Each scene shows the same named points in several views. A view is turned or mirrored, shifted and resized as a whole, has a little noise and may leave points out.

Scene 1
View 1
bibor: [-0.05 -0.24  1.23  0.70 -0.57 -1.16  1.63 -0.68 -0.10  1.22  1.23  2.89
  0.87 -0.59  1.63 -0.74  1.90 -0.33  3.56 -0.38 -1.17  0.14  0.59 -0.89]
kota: [ 0.11 -0.56 -0.37  0.66 -1.37  0.62  2.47  1.41  0.74  2.29  0.58  2.13
  0.46 -1.41  0.46 -1.15  2.65 -0.68  0.27  0.36  0.97  1.23  0.91 -0.50]
nida: [ 1.58 -1.03 -0.44  1.95 -1.58  0.01  1.91  0.70  2.46  1.27  0.50  2.25
  0.22 -0.97 -0.81 -0.28  3.33 -2.21  0.73  0.11 -0.23  2.19  1.28  0.88]
popo: [ 1.76  1.04  0.40  3.45 -0.61  1.96  1.48 -2.02 -0.28  2.39 -1.76  2.18
 -0.17  0.42 -0.57 -1.02  2.38 -1.59 -0.44 -0.10  0.63  0.53  2.62  0.62]
lafe: [ 0.01  1.37  0.83  1.45 -2.03  0.82  1.75 -2.40 -1.78  1.67 -0.71  0.95
 -1.04  0.91 -0.71 -0.49  2.11  1.42 -0.55 -1.19  2.67  1.36  0.62 -1.47]
Ranap: [-0.74  1.88  1.84  1.24 -0.96  1.45  2.16 -2.70 -2.29  1.96 -0.57  2.27
 -0.67  0.07  1.74 -0.77  0.85  2.80 -0.61 -0.67  0.97  0.12  0.81 -2.90]
rozi: [ 0.37 -1.01 -1.37  0.26 -3.13  1.04  3.64  2.80  1.21  3.00  0.60  0.20
 -0.71 -0.88 -1.77 -0.57  3.23 -0.91 -2.07  0.46  3.16  2.66  0.85 -0.83]
zup: [ 1.85 -1.11  0.86  1.57 -2.37 -1.74  2.24 -0.44  1.28  1.65  1.19  1.03
 -0.03  1.07 -1.50 -0.13  2.72 -2.79  2.61 -0.16 -1.04  1.19  1.22  0.64]
radeg: [-0.63  0.95  0.44  0.70 -1.76  1.34  2.39 -0.43 -0.77  1.59 -0.06  2.24
 -0.73 -1.37  0.91 -0.69  2.11  2.23 -1.33 -0.55  2.20  1.81  0.17 -2.26]
Mepo: [-1.16  3.50  1.54  2.24  0.77  4.48  2.16 -2.76 -4.24  4.20 -2.63  3.01
 -0.23 -0.22  3.04 -2.40  0.28  3.00 -2.06  0.05  2.29 -2.02  2.35 -2.96]
gotir: [ 0.72  1.88  0.66  3.53  1.38  2.62  0.36 -2.84 -1.12  1.71 -2.16  4.29
  0.55 -0.84  1.79 -1.62  1.86 -0.10  0.63 -0.32  0.17 -0.45  2.33  0.13]
magu: [ 1.19  0.84  0.46  2.59 -0.25  1.55  1.61 -1.42 -0.35  2.51 -1.18  2.51
  0.22  0.00  0.31 -1.14  2.16 -1.40  0.47  0.04  0.08  0.01  2.38  0.33]
zal: [ 1.22 -0.02  1.15  1.59 -2.45 -0.16  3.01 -0.85  1.17  1.50  0.75  1.74
 -0.74  0.10 -0.59  0.38  2.00  0.28 -0.74 -0.12 -0.46  1.83  1.18 -1.42]
Febi: [ 1.44  0.03  0.41  2.69 -0.94 -0.31  0.46 -1.97  1.33 -0.17 -0.41  2.88
 -0.03 -0.47 -0.61 -0.13  3.16 -1.28  1.82 -0.95 -0.18  2.13  0.93  0.98]
rumev: [-0.33 -0.31  0.17  0.01 -2.31 -0.38  2.38  0.31 -0.17  1.66  1.01  0.98
 -0.49 -0.42 -0.32 -0.52  2.57  0.59  0.53 -0.57  2.05  1.87  0.03 -1.37]
dadi: [ 0.17 -0.75  1.07  0.04 -2.29 -2.09  2.11 -0.08 -0.03  1.06  1.95  1.18
  0.02  0.36 -0.15 -0.38  2.38 -0.21  3.07 -0.71  0.00  1.25 -0.08 -0.95]
goz: [ 0.60 -1.64  0.80 -0.09 -2.26 -2.07  2.95  1.32  0.61  2.38  2.30  1.01
  0.56  0.56 -0.33 -0.72  2.48 -1.81  3.20  0.14 -0.91  0.70  0.66 -0.47]
bifo: [-0.03 -0.20  0.62  0.34 -1.75 -0.99  2.08 -0.48 -0.85  2.04  1.14  1.13
  0.14  0.56  0.00 -0.90  2.37 -0.41  2.44 -0.50  0.69  0.66  0.45 -0.66]
Bukol: [-0.23  0.28  1.96  0.19 -2.13 -0.35  3.47 -0.71 -0.52  1.97  1.33  1.87
 -0.39 -0.12  1.30 -0.25  0.97  2.02  0.21 -0.14 -0.64  0.52  0.73 -2.99]
View 2
nida: [-0.15  1.13 -1.46  1.79  0.23  0.25  1.50  2.16  1.94 -1.43 -1.61  0.76
 -0.39  1.19 -1.48 -0.77 -0.35 -0.22 -2.47 -0.17  2.05  0.69 -0.21 -2.66]
lafe: [-1.02 -0.17 -0.51  0.15  0.97 -1.43 -2.17  0.90  3.10  0.44  1.07  0.11
  0.34  0.31  1.14 -0.54 -1.23  0.37 -0.29 -2.36  1.29 -0.64  0.54  0.32]
bibor: [ 0.98  0.01 -0.46 -0.17  0.16 -0.70 -0.42  0.21  0.44 -0.24 -2.06  2.12
 -0.15  0.36  0.55  1.19 -0.60  0.19 -0.50  1.74  1.22  0.35  0.13  0.12]
bifo: [ 0.50 -0.81 -0.55 -0.33  0.44 -1.04 -0.18  1.91  1.39 -0.02 -1.09  0.99
 -0.45  0.62  0.70 -0.13 -0.93  0.74 -0.65  0.16  1.25  0.27  0.59  0.05]
Bukol: [ 0.18 -0.61  0.57  0.12 -0.13 -0.93 -1.58  0.72  2.12 -0.31  0.90  0.28
  1.26 -0.59  0.65  0.73 -1.84  0.58 -0.08  0.94  1.08 -2.33  0.83 -0.56]
dadi: [ 1.49 -1.42 -0.14  0.05  0.56 -1.14 -0.14  1.88  1.70 -0.30 -1.45  1.38
 -1.24  0.23  0.62 -0.17 -0.96  0.65 -0.52  1.04  1.48  0.32  0.76 -0.90]
popo: [-1.93  2.09 -2.58  0.81  0.72 -0.17 -1.24  0.54  1.23 -1.41  0.21  0.74
  1.10  0.92  0.30 -0.83  0.47  0.32 -2.01 -1.82  1.49  0.22 -0.52  0.51]
kota: [-0.43  0.50 -0.28  0.21 -0.26  0.04  1.01  1.81  1.77 -0.40 -0.82  0.07
  0.65  1.26 -0.91  0.25 -1.48 -0.18 -1.60  0.07  1.36 -0.26  0.24 -1.14]
Febi: [ 0.01  1.29 -1.72  1.86  1.30 -0.55 -0.82 -0.14  1.89 -0.81 -1.67  2.23
 -0.74  0.31 -0.09 -0.10  0.22 -0.40 -1.55 -0.55  1.68  1.24 -0.39 -1.23]
rozi: [-0.83 -0.22 -0.10  0.59 -0.01  0.08  1.68  4.14  3.57 -0.44  0.26 -1.64
  0.31  1.56 -1.39 -1.50 -2.07  0.24 -2.11 -1.52  1.85 -0.75  0.78 -2.38]
zup: [ 0.96 -0.38 -2.10  0.97  0.74 -0.70  0.12  2.55  0.91 -1.69 -1.61  1.62
 -1.35  0.44  0.35 -1.41  0.72  1.01 -1.88  0.61  1.92  0.98  0.29 -1.28]
Mepo: [-3.43  2.01 -0.26 -1.98 -0.64 -0.70 -2.83 -0.81  0.86  0.45  2.70 -1.01
  4.31  0.87  1.44  1.52 -2.03  0.38 -0.03 -1.76  0.18 -2.51 -0.10  3.86]
rumev: [ 0.16 -0.77  0.29  0.04  0.43 -0.92 -0.06  2.02  2.93  0.27 -0.35 -0.02
 -0.30  0.60 -0.12 -0.21 -1.77  0.14 -0.70 -0.37  1.45 -0.52  0.78 -1.10]
goz: [ 1.59 -1.31 -0.76 -0.13  0.05 -0.55  1.05  2.94  0.61 -0.98 -1.97  1.11
 -0.92  0.69  0.15 -0.50 -0.31  1.04 -1.36  1.99  1.64  0.44  0.69 -1.10]
gotir: [-2.13  2.99 -1.75  0.23  0.34 -0.23 -1.70 -1.78  0.60 -0.49 -0.22  1.48
  2.18  0.86  0.48  1.32 -0.17 -0.55 -1.24 -1.04  0.92  0.19 -1.00  1.87]
magu: [-1.41  1.76 -2.26  0.33  0.22 -0.12 -0.75  0.61  0.72 -1.24 -0.23  0.84
  1.21  1.00  0.31 -0.30  0.19  0.37 -1.71 -0.87  1.40  0.28 -0.54  0.72]
zal: [ 0.03 -0.02 -0.82  1.56  0.31 -0.46 -1.10  1.23  2.43 -1.29  0.38  0.55
  0.28 -0.33  0.11 -0.63 -0.76  0.48 -1.31  0.28  1.75 -1.31  0.51 -1.88]
radeg: [-1.04  0.27  0.95  0.17 -0.06 -0.51 -0.90  0.64  3.30  0.56  1.16 -0.63
  1.74  0.33 -0.18  0.90 -2.57 -0.28 -0.31 -0.76  0.98 -2.03  0.65 -0.65]
View 3
lafe: [-1.15 -2.64 -1.81  1.92 -0.60  1.29  0.92 -1.38 -0.29  0.04  1.58  0.19
  3.42  2.05 -0.35  0.87  0.73 -0.75  0.15 -0.88 -2.06 -2.04 -0.02  2.46]
dadi: [ 1.29 -1.43  0.13  0.65 -1.08 -0.85 -1.86 -1.96  0.26  2.85  0.53  1.76
  1.21  2.14 -0.61  0.83  2.31 -0.98  0.08 -2.02 -2.21 -0.97  1.09 -0.14]
nida: [ 0.88 -1.55 -2.52 -1.19  0.48 -2.89 -2.09  0.92 -0.38  1.41 -1.10  0.63
  1.08  0.84  1.53  0.18  1.85 -1.06  0.31 -0.69  0.21  1.34  1.67  0.53]
Bukol: [ 1.21 -1.83  0.57  2.26 -2.10 -0.19  0.66 -0.85  0.08  1.01  2.02  1.29
  2.03  1.85 -1.82 -0.16 -0.11  0.64 -1.08 -1.52 -1.25 -0.73 -0.13 -0.58]
zup: [ 1.34 -1.92 -0.84 -1.35 -0.59 -1.52 -3.13 -0.09  0.29  1.98 -0.51  1.25
 -0.38  0.86 -0.02  0.64  4.69 -1.21  0.67 -1.69 -1.48 -0.28  1.91  2.34]
Ranap: [-1.11 -2.28 -0.62  2.44 -1.42  1.43  1.78 -1.16 -0.72 -0.71  3.27  0.59
  3.74  1.22 -1.93 -0.75 -0.50  0.62  0.08 -0.93 -2.44 -1.84 -1.03  0.09]
Febi: [-1.88 -1.81 -1.42 -2.04  0.12 -1.59 -1.45 -0.21 -0.62  1.10  0.86  0.96
  0.70  0.54  0.51  0.05  2.72 -0.47  2.19 -0.49 -0.85 -0.76  0.87  0.93]
magu: [-0.23 -2.03 -2.49 -0.23 -0.23 -0.28 -0.76  1.37 -0.79 -1.10  1.43  0.34
  2.17 -0.88 -0.50 -1.73  2.19 -0.23  0.77 -0.72 -2.17 -0.14  0.25  1.57]
gotir: [-2.32 -1.82 -2.54 -0.69 -0.06  0.13  0.01  0.98 -1.64 -1.84  3.04  0.41
  3.16 -1.96 -1.03 -2.78  1.16  0.43  2.37 -0.10 -3.10 -0.74 -0.83  0.04]
bibor: [ 0.66 -1.06  0.01 -0.10 -1.20 -0.97 -1.98 -1.30 -0.34  1.93  1.79  1.91
  1.24  0.38 -1.21 -0.96  2.18 -0.13  1.16 -1.83 -3.06 -0.61  0.37 -1.72]
goz: [ 3.16 -1.20 -0.18  0.42 -1.32 -1.62 -2.91 -0.66  0.44  2.64 -0.29  1.89
  0.58  1.20 -0.57  0.27  3.00 -1.02 -0.77 -2.23 -2.07  0.32  1.53 -0.17]
zal: [ 0.29 -2.33 -0.54  0.50 -1.29 -1.20  0.21  0.33  0.01  0.92  0.83  0.47
  1.10  1.87 -0.56  0.42  1.00  0.37 -0.41 -1.01  0.55 -0.30  0.53  1.37]
kota: [ 1.33 -1.41 -2.19  0.86 -0.10 -1.60 -1.06  0.24 -0.45  0.94  0.01  0.79
  2.66  0.96  0.64 -0.41  0.38 -0.88 -0.53 -1.11 -1.50  0.85  0.85 -0.62]
popo: [-1.08 -2.63 -3.07 -0.44 -0.04  0.04 -0.38  1.67 -0.89 -1.43  1.27 -0.16
  2.24 -0.89 -0.25 -1.25  2.28 -0.26  1.01 -0.27 -1.57 -0.45  0.33  2.77]
View 4
kota: [-1.06 -0.30  0.80 -0.64 -0.28  0.38 -1.06 -0.39 -0.54 -1.21 -0.54 -0.02
  0.63 -1.19 -0.28  0.61 -0.62 -0.77  0.36  0.04 -0.36 -0.37  0.14 -1.16]
gotir: [-0.35 -0.14  0.65 -1.99 -1.73  1.89  0.56 -1.53  0.30 -0.80  0.46  0.12
  1.00 -1.50 -0.09 -0.09 -1.36 -0.28  1.27 -0.59 -3.14 -0.76 -1.66  1.16]
bifo: [ 0.34  0.46  0.35 -0.36  0.11 -0.16 -0.84 -1.14  0.11  0.00  1.16 -0.30
  0.33 -0.87 -0.17 -0.05 -0.44 -0.66  1.13  0.45 -0.26 -0.08  0.46 -1.01]
zal: [-0.40  0.28  0.13 -0.51 -1.07 -0.53 -0.12 -1.08 -0.62 -1.49  0.31 -0.77
 -0.72 -1.05 -0.59  0.74 -0.66 -0.86  1.29  0.91 -0.14 -1.29  0.53 -0.38]
Bukol: [ 0.31  0.23 -0.56 -0.68 -1.14  0.22  0.61 -1.52 -0.29 -0.93 -0.03 -0.71
  0.26 -1.78 -0.70  0.20  0.15 -0.46  2.09  1.09 -0.20 -0.19  1.09 -1.68]
dadi: [ 0.56  0.51  0.03 -0.65  0.29 -0.76 -0.74 -0.89 -0.24  0.18  1.33 -0.67
  0.25 -0.83  0.10 -0.09 -0.01 -0.47  1.04  0.74  0.54 -0.18  1.00 -0.96]
nida: [-1.39 -0.27  1.42 -0.52 -0.01 -0.86 -1.72 -0.16 -1.16 -0.93  0.28 -0.08
 -0.07 -0.73  0.64  1.16 -1.17 -0.47 -0.17  0.12  0.28 -1.21  0.26  0.68]
rozi: [-1.67 -0.25  1.30  0.78  0.24 -0.49 -2.01 -0.17 -0.57 -2.02 -1.05 -0.05
 -0.14 -0.79 -0.98  1.40 -0.85 -1.62  0.02  0.36  0.39 -0.66  0.38 -2.27]
zup: [-0.06  0.63  0.85  0.15  0.08 -1.33 -1.33 -1.17 -0.43  0.13  1.88 -0.31
 -0.59 -0.55  0.53  0.80 -1.14 -0.51  0.93  0.95  0.31 -0.82  0.60  0.76]
Mepo: [-0.23 -0.04 -0.07 -0.88 -2.36  3.47  1.47 -2.52  1.48 -1.73 -1.17  0.34
  1.49 -2.34 -1.81 -0.02 -1.08 -1.22  2.63 -0.31 -4.07  0.25 -1.59 -2.01]
goz: [ 0.12  0.42  0.43  0.43  0.50 -0.97 -1.36 -1.10 -0.47  0.62  1.18 -0.37
  0.25 -1.10  0.77  0.65 -0.53 -0.15  1.15  0.95  0.79  0.22  1.40 -0.39]
rumev: [-0.19  0.14  0.30 -0.54  0.01 -0.29 -0.75 -0.62 -0.22 -1.08  0.21 -0.50
  0.21 -0.78 -0.82  0.04 -0.05 -1.09  0.54  0.38  0.06 -0.45  0.43 -1.98]
popo: [-0.89  0.25  1.18 -0.42 -1.20  0.54 -0.46 -1.41  0.36 -1.20  0.75  0.13
 -0.21 -0.97 -0.57  0.76 -1.85 -1.10  0.94 -0.12 -2.20 -1.28 -1.36  0.80]
radeg: [-0.47 -0.23 -0.06 -1.44 -0.93  0.81  0.16 -0.81 -0.13 -2.01 -0.80 -0.43
  0.53 -1.28 -1.37 -0.12 -0.06 -1.24  0.86  0.15 -0.99 -0.61 -0.14 -2.25]
bibor: [ 0.59  0.23  0.07 -1.32 -0.35  0.15 -0.15 -1.21 -0.27  0.55  1.21 -0.40
  0.94 -1.41  0.76 -0.33 -0.11  0.22  1.33  0.31 -0.38  0.12  0.66  0.06]
Ranap: [ 0.55  0.24 -0.58 -1.39 -1.64  1.42  1.28 -1.81  0.57 -1.39  0.04 -0.51
  0.54 -1.58 -1.47 -0.49 -0.19 -1.02  2.06  0.41 -2.01 -0.38 -0.41 -1.89]

In a view up to two points have been moved. Name them for each view, in the order of its rows, or write -.
view 1: nida
view 2: Bukol, radeg
view 3: zup
view 4: kota
